Points on a hilly landscape, in no order, each with its height.
From any point a climber takes the steepest step (rise divided by distance) to one of its 2 nearest points. It stops when none of these is higher. Distance is the straight distance between rows; heights are no part of it.
q_701: [ 40  -5   5 -26 -24   0 -42   8 -18  12 -28 -21  13 -15  29 -39 -10  10
   8 -16]  height 723
q_629: [-31 -18  11  18  27 -37  32   0  -9  26  23  20   7  -4   5  14   2 -13
  27 -40]  height 459
q_723: [  3 -22  -3   3 -23   8 -10  34   5  33 -34 -25  -3 -24   1  -7 -12  16
   3  -6]  height 341
q_964: [ 20  16  16   2  15  25  -7 -12  -2 -21   2  25   4 -12 -17 -20   9 -14
  24  46]  height 752
q_589: [-19  19 -28 -28 -11 -17  -4 -24  -2 -34  -1  19 -15  -2 -11 -16 -16 -18
   4  17]  height 80
q_535: [ -9 -18 -25  11 -27   5   8  38 -14  22 -23 -48   5 -28   5 -15   3  15
 -11 -23]  height 317
q_546: [ -7  -9   5   0 -35  -9   1   2  15  -2 -11 -34  10  -3  23  -9  10  10
 -62 -12]  height 745
q_45: [-32   4  -4  31  14 -37  55   2  15  -5  -1  30  30  11  -6  36   7 -25
 -16  -6]  height 655
q_585: [ 48 -21  16  16  -4 -30  -7  16 -13  39 -39 -15  51  13  30  -2  20  12
  32 -40]  height 796
q_463: [  2  20  24  40  52   2  37  18   8  19  20  29  22  25  -4  34  21 -13
   8  25]  height 485
q_643: [  5  24   9   7  10   9   4  12  26 -29  -6  27  12   7 -10  -1  -6 -25
 -17  31]  height 205
q_845: [ -6  18 -26  12  -8  44   8  -1  17 -62  15 -30   5   8 -24  -5   1 -13
 -35  13]  height 394
q_258: [-59  -8  -2  -4  12 -51  29  -9 -16  14  10   7  -4   6   6   3   4 -29
  11 -41]  height 381
q_687: [ 46 -19  17   9   1   2 -21  32 -11  38 -44  -2  23   9  13  -2   9  30
  46   6]  height 322
q_583: [ -6  -7  11  11  15 -20   9   8   9  21   5  35 -21 -12 -15  24 -11  -3
   5  11]  height 486
q_946: [-10   8  -6  20  31 -15  -9 -42  11 -20  50  48 -10  30  -2  34   2  15
  70  -2]  height 81
q_720: [  7  38  -1  -2  18  74  -3   3   5 -41   4 -26  -5  17 -16  -6  10 -11
 -31  44]  height 457
q_65: [  1  10 -10   7 -29  35   6  22  17 -12 -15 -27 -11 -13  -9  15   6   9
 -50  21]  height 263
q_316: [-20 -22  23 -35 -13 -27 -11  -4 -34  38  -9 -11 -18 -20   7 -19   4   6
  10 -32]  height 507
q_809: [  8   0  22  18  34  -4   4   1  10  13  26  45 -24   4  -5  37   2   4
  33  18]  height 415
q_745: [-24  15  14  49  35  -8  56  -3  21 -10  -6  39  27  19 -12  42  18 -27
   1  20]  height 811
q_476: [ 21 -26  17  16 -11 -34   7  19  -3  37 -28  -9  32 -15  28   5  21  14
   1 -34]  height 751
q_70: [  2 -10 -25 -19 -34  16 -22 -24  20 -38  39 -55  -1  27  20   8  -3  23
 -79 -10]  height 557
q_986: [ 31   2  14 -11  -2  13 -22  -6  -9  -7  -2   5   0 -17  -7 -40 -13  -1
  13   6]  height 506
q_49: [ 28  18  33 -11   2   8   1   0  17  -8 -12  19  -5 -14   2  -1  -2   6
 -31  40]  height 373
q_191: [ 27  28  29  11  31  18  -2 -26  -1  -8  10  50 -12  -1 -21   7  19  -4
  36  58]  height 583
q_277: [ 25 -16 -21 -20 -36  14 -30  18 -10  -3 -19 -52  13   8  26 -32  -1   3
 -31 -34]  height 732
q_817: [  4   7  23  28  45  12   1 -26   5  11  61  47 -29  10 -10  41   7  21
  48   2]  height 351
q_415: [ 16 -22   2   7  -7   1 -12  24 -22  43 -18  -9  -3 -18   1 -16 -19  14
  34 -10]  height 369
q_673: [ -7  16  -6  27   4  58  15  28  15 -29 -20 -28  -1   2 -14   5  13  -2
 -52  22]  height 243
q_169: [ 15  19  -2 -13   0  30 -10 -14  -7 -35   0  -6  -5 -21 -16 -33  -8  -7
   1  31]  height 592
q_517: [  4 -15  -1   4  20 -20  -2  15 -14  39  24  27 -14  14   4  12 -32   5
  47 -17]  height 476
q_164: [-18 -11   7  34  20 -26  40  -7  15  11  14  28  12  -4   5  36   3 -12
   9 -14]  height 554
q_725: [-20 -15  -1  31  41   6  -3 -38  -6 -10  53  48 -10  20 -15  19   1  20
  82 -23]  height 58
q_494: [-16   1 -38  -6 -27  23   3  -9  14 -50  17 -36   2  14 -10 -20  -7 -19
 -40 -10]  height 425
q_324: [  8   7  -4 -27  -3 -17  -4 -15  -6  -4   3  20 -24  -4  -1 -12 -24 -13
  15  12]  height 95
q_968: [-21 -29  21   4  17 -20   8  -5 -29  41  23  12 -15 -17   5  13  -8  21
  44 -44]  height 778
q_446: [-17 -31  38 -15   3 -28 -11  -8 -33  48  -6   1  -1 -17  14  -4  -1  14
  41 -46]  height 598
q_732: [  8 -12  15 -26  -4  -2 -19 -10 -20   3   5  -9   0 -16  -9 -50 -15 -18
  20 -25]  height 437
q_949: [-30  27 -44 -15 -32  21  -1 -52  17 -76   5 -15  -3   8 -19   2   2   3
 -40  33]  height 60
q_365: [ 22 -42  21  30  22  -5 -10  25 -14  65  22  15   6  15   0  25 -15  32
  60 -16]  height 371
q_622: [ 18  13  10  15   3  24  14  30  14  -7  -9  -6  12   4  -3  -7  -3 -18
 -21  18]  height 182
q_756: [49 13 37 -3 17 10 -4  6 18 23 -7 25 -4 -6 11 13  0  9  5 43]  height 417
q_571: [ -4   8   4   2  18 -19   2 -19   7  -3  10  35   6   8 -15   6  -1 -23
  38   7]  height 262
q_776: [-29  29 -43 -31 -29   0  -2 -47  -1 -52  -3  -6 -15  -2 -12 -11  -5 -11
 -19  27]  height 68
q_283: [-73   0 -16  -7  -3 -41  33   3 -12  12  -1   7 -12  -3 -12 -14  13 -26
 -10 -20]  height 318
q_422: [-55   7 -34 -34 -31 -14   0  -5  -7  -6   3 -24 -12   8  -6 -36  15 -20
 -63 -27]  height 531
q_484: [-26   3 -21  28  -7  30  33  19  29 -26  -2 -31   8   5 -18   5   8 -15
 -56  11]  height 221
q_212: [ 18 -17 -10 -16 -23 -11 -18  17 -14  14 -25 -40  26   2  29 -41  -1   0
  -2 -37]  height 782
q_536: [-26  23   4  13  16  12  13 -27  23 -36 -20  31  -5  -4 -26   8  21  -6
  17  45]  height 163
q_562: [ 26  39   4 -16   0  56  -4  -3   4 -26   2  -4 -17 -10 -12 -10   6   0
 -18  46]  height 511
q_740: [-14  10  -9 -30 -28 -14 -11 -12   7 -10  -6 -29 -13  -3  16 -13   2   5
 -72   2]  height 687
q_552: [ -8  37 -22   3  -3  62   3 -25  19 -67   0 -23   2  17 -22   5  11  -6
 -21  46]  height 414
q_733: [  2 -10   9   3 -27 -27   5  23   3  26 -22 -13  30 -13  29  -6  11  10
 -39 -21]  height 823
q_184: [ 10   3   6  17  19  -8  23  32  10  17   2   6  20  -1   1   2  -9 -24
   2   6]  height 159
q_684: [  4  -3  -6   5  -5  22  -3   5  15 -17 -15 -13 -22 -33  -5   6  -6   6
 -28  27]  height 286
q_575: [-40  11 -32 -20 -25  -5  10 -10   4 -28   3 -15 -11  10 -15 -26  -9 -25
 -29 -17]  height 468
q_735: [ 38 -17  -6  -4 -23 -16 -20  25 -13  29 -37 -22  50   5  31 -24   6   5
  21 -35]  height 838
q_760: [  4  -6  16  38  48 -11  21   4   4  25  49  33   8  14  -1  25   2  -4
  45 -15]  height 479
q_126: [ 13 -26  13  30  27 -18  21  24  -7  47  38  28  -4  13   2  38 -13  14
  49 -14]  height 413
q_119: [-13  18  17  25  38  -3   4 -42  19 -21  25  55  -6  16  -7  42  20   0
  47  14]  height 105
q_64: [ 58  -3  14 -20 -21  22 -37   4  -8  -6 -24 -29   1 -13  27 -30  -5  31
  -3  10]  height 678
q_772: [ 13  22  10  -7  14  -9  -4 -16  15  -8   6  36   8   5 -12  15 -11 -18
   0  26]  height 230
q_702: [-25 -10  10   1  16 -25   5 -12 -13  26   8  30 -30 -19  -6  22 -11   4
  35 -16]  height 586
q_386: [ 49  -7  14  -9 -20  -4 -45  12  -9  33 -49  -5  20  -2  27   4   6  46
  34   2]  height 313
q_349: [-54   0 -24 -12 -17 -25  20  -2 -10 -11 -18  11 -18 -10 -11   1  -3  -9
 -17  -3]  height 265
q_593: [ -1 -20 -36 -35 -37   7 -28   8 -24  -2   5 -71   4  23  25 -28   8  22
 -35 -49]  height 690
q_912: [ 29  -3  -6 -16 -28  23 -24 -12  22 -31   7 -60  -1  10  14   9   7  26
 -75  -3]  height 580
q_92: [  5  -5 -15 -11 -23  13 -11  22  -3   5 -15 -23 -20 -25  13 -10 -10  15
 -16  11]  height 316
q_122: [-32   3 -17   4  -8  -3   7 -11  11 -18 -18  12 -20 -19 -23  16  -3 -13
  -9  19]  height 232
q_20: [ 33 -28  21  27  18  -3 -13  28  -2  50 -10  10  17  14   8   0 -11  14
  48 -10]  height 342
q_800: [ 44  14  53   5  32  19  -8  -8   0  19  24  39 -12   1  -6  11  16   8
  22  40]  height 480
q_260: [ 14  -9   4 -39   6 -27 -15   3 -24  29   0  16 -22  -7   4  -9 -33   2
  25   0]  height 111
q_267: [  0  14  20  53  60  -2  29 -11  10   5  35  44  26  25  -1  33  20 -13
  38   3]  height 567
q_936: [ 42  -3 -16 -32 -28  33 -33  -9  -1 -23  -1 -59   8  -2  31  -5  17  24
 -41   0]  height 608
q_704: [ 15 -10  -7 -23  -9 -20 -12  28  -1  27  -8   4  -5   8  15 -17 -23  -5
   5  -8]  height 127
q_895: [-44  -4 -37 -25 -36   3  -8  -2 -17  -7  14 -55 -21  13  -3 -21   5  10
 -58 -33]  height 593
q_435: [-21  18   3  20  28  -5  12 -36  22 -27  -9  47  -2  14 -23  48  18  -7
  25  33]  height 131
q_439: [-21  -8  -2  -2  15 -33   5  -9  -7   0   5  26   2  -9 -14  -9 -10 -28
  20 -23]  height 305
q_891: [-13 -17 -40 -35 -33  25 -31  -2 -15 -17  25 -69 -23  10   7 -11  -3   9
 -42 -37]  height 645
q_290: [ 36  -4  13   5   3 -12 -14  32  12  24  -3  13  15   4   8   2 -11  -6
   8   4]  height 141
q_420: [-15  26   6  52  45  -9  39 -11  23 -11  13  36  39  37  -1  61  17 -16
  32  14]  height 666
q_31: [-16  18  -7  -5  -3  25  12 -18  12 -38 -21  15 -15 -23 -25   2   2   0
  -4  45]  height 199
q_512: [-20  -2  -3 -29  -1 -22   2  -2 -28   1   4  10  -3   2 -14 -45 -14 -27
  17 -26]  height 366
q_598: [-19  -1  12 -47 -22 -30 -15  -6 -22  19 -13 -13 -20  -7  20 -32   1   9
 -29 -30]  height 565
q_253: [-14   0  -5 -34 -28 -15 -15  -2 -12 -11 -11 -16 -15 -15   4 -20 -12 -11
 -39 -13]  height 627
q_153: [-33 -12 -31  14 -29   5  29  14  10 -14  -6 -29   5  -7 -14  -7  -6  -7
 -42  -6]  height 197
q_948: [ 60  -3  -2 -15 -28  38 -39  -4 -17 -21 -29 -53   7 -16  17  -6  12  46
 -20   3]  height 640
q_533: [ -5 -18  -2   5   7 -18  10  28 -14  41  -4   2  -3  -8  -8  -1 -24 -10
  40 -14]  height 412

For each start below, name the point where the climber stops.
q_575 => q_735
q_912 => q_735
q_704 => q_169
q_119 => q_745

Call two points neighbours if one is among the 2 nearest of the other. Go from one point of each pair to the other, from neighbour to neighbour, staying as high as possible. Name the lowest point that can't be avoided.
q_517, q_169 => q_386
q_968, q_964 => q_845
q_968, q_733 => q_316
q_517, q_745 => q_126
q_735, q_733 => q_476

Write out the way that a climber takes from each point below.
q_260 => q_704 q_290 q_184 q_622 q_643 q_772 q_571 q_439 q_512 q_732 q_986 q_169
q_153 => q_575 q_422 q_895 q_891 q_593 q_277 q_212 q_735
q_845 => q_494 q_575 q_422 q_895 q_891 q_593 q_277 q_212 q_735
q_946 => q_119 q_435 q_536 q_31 q_122 q_349 q_283 q_258 q_629 q_164 q_45 q_745
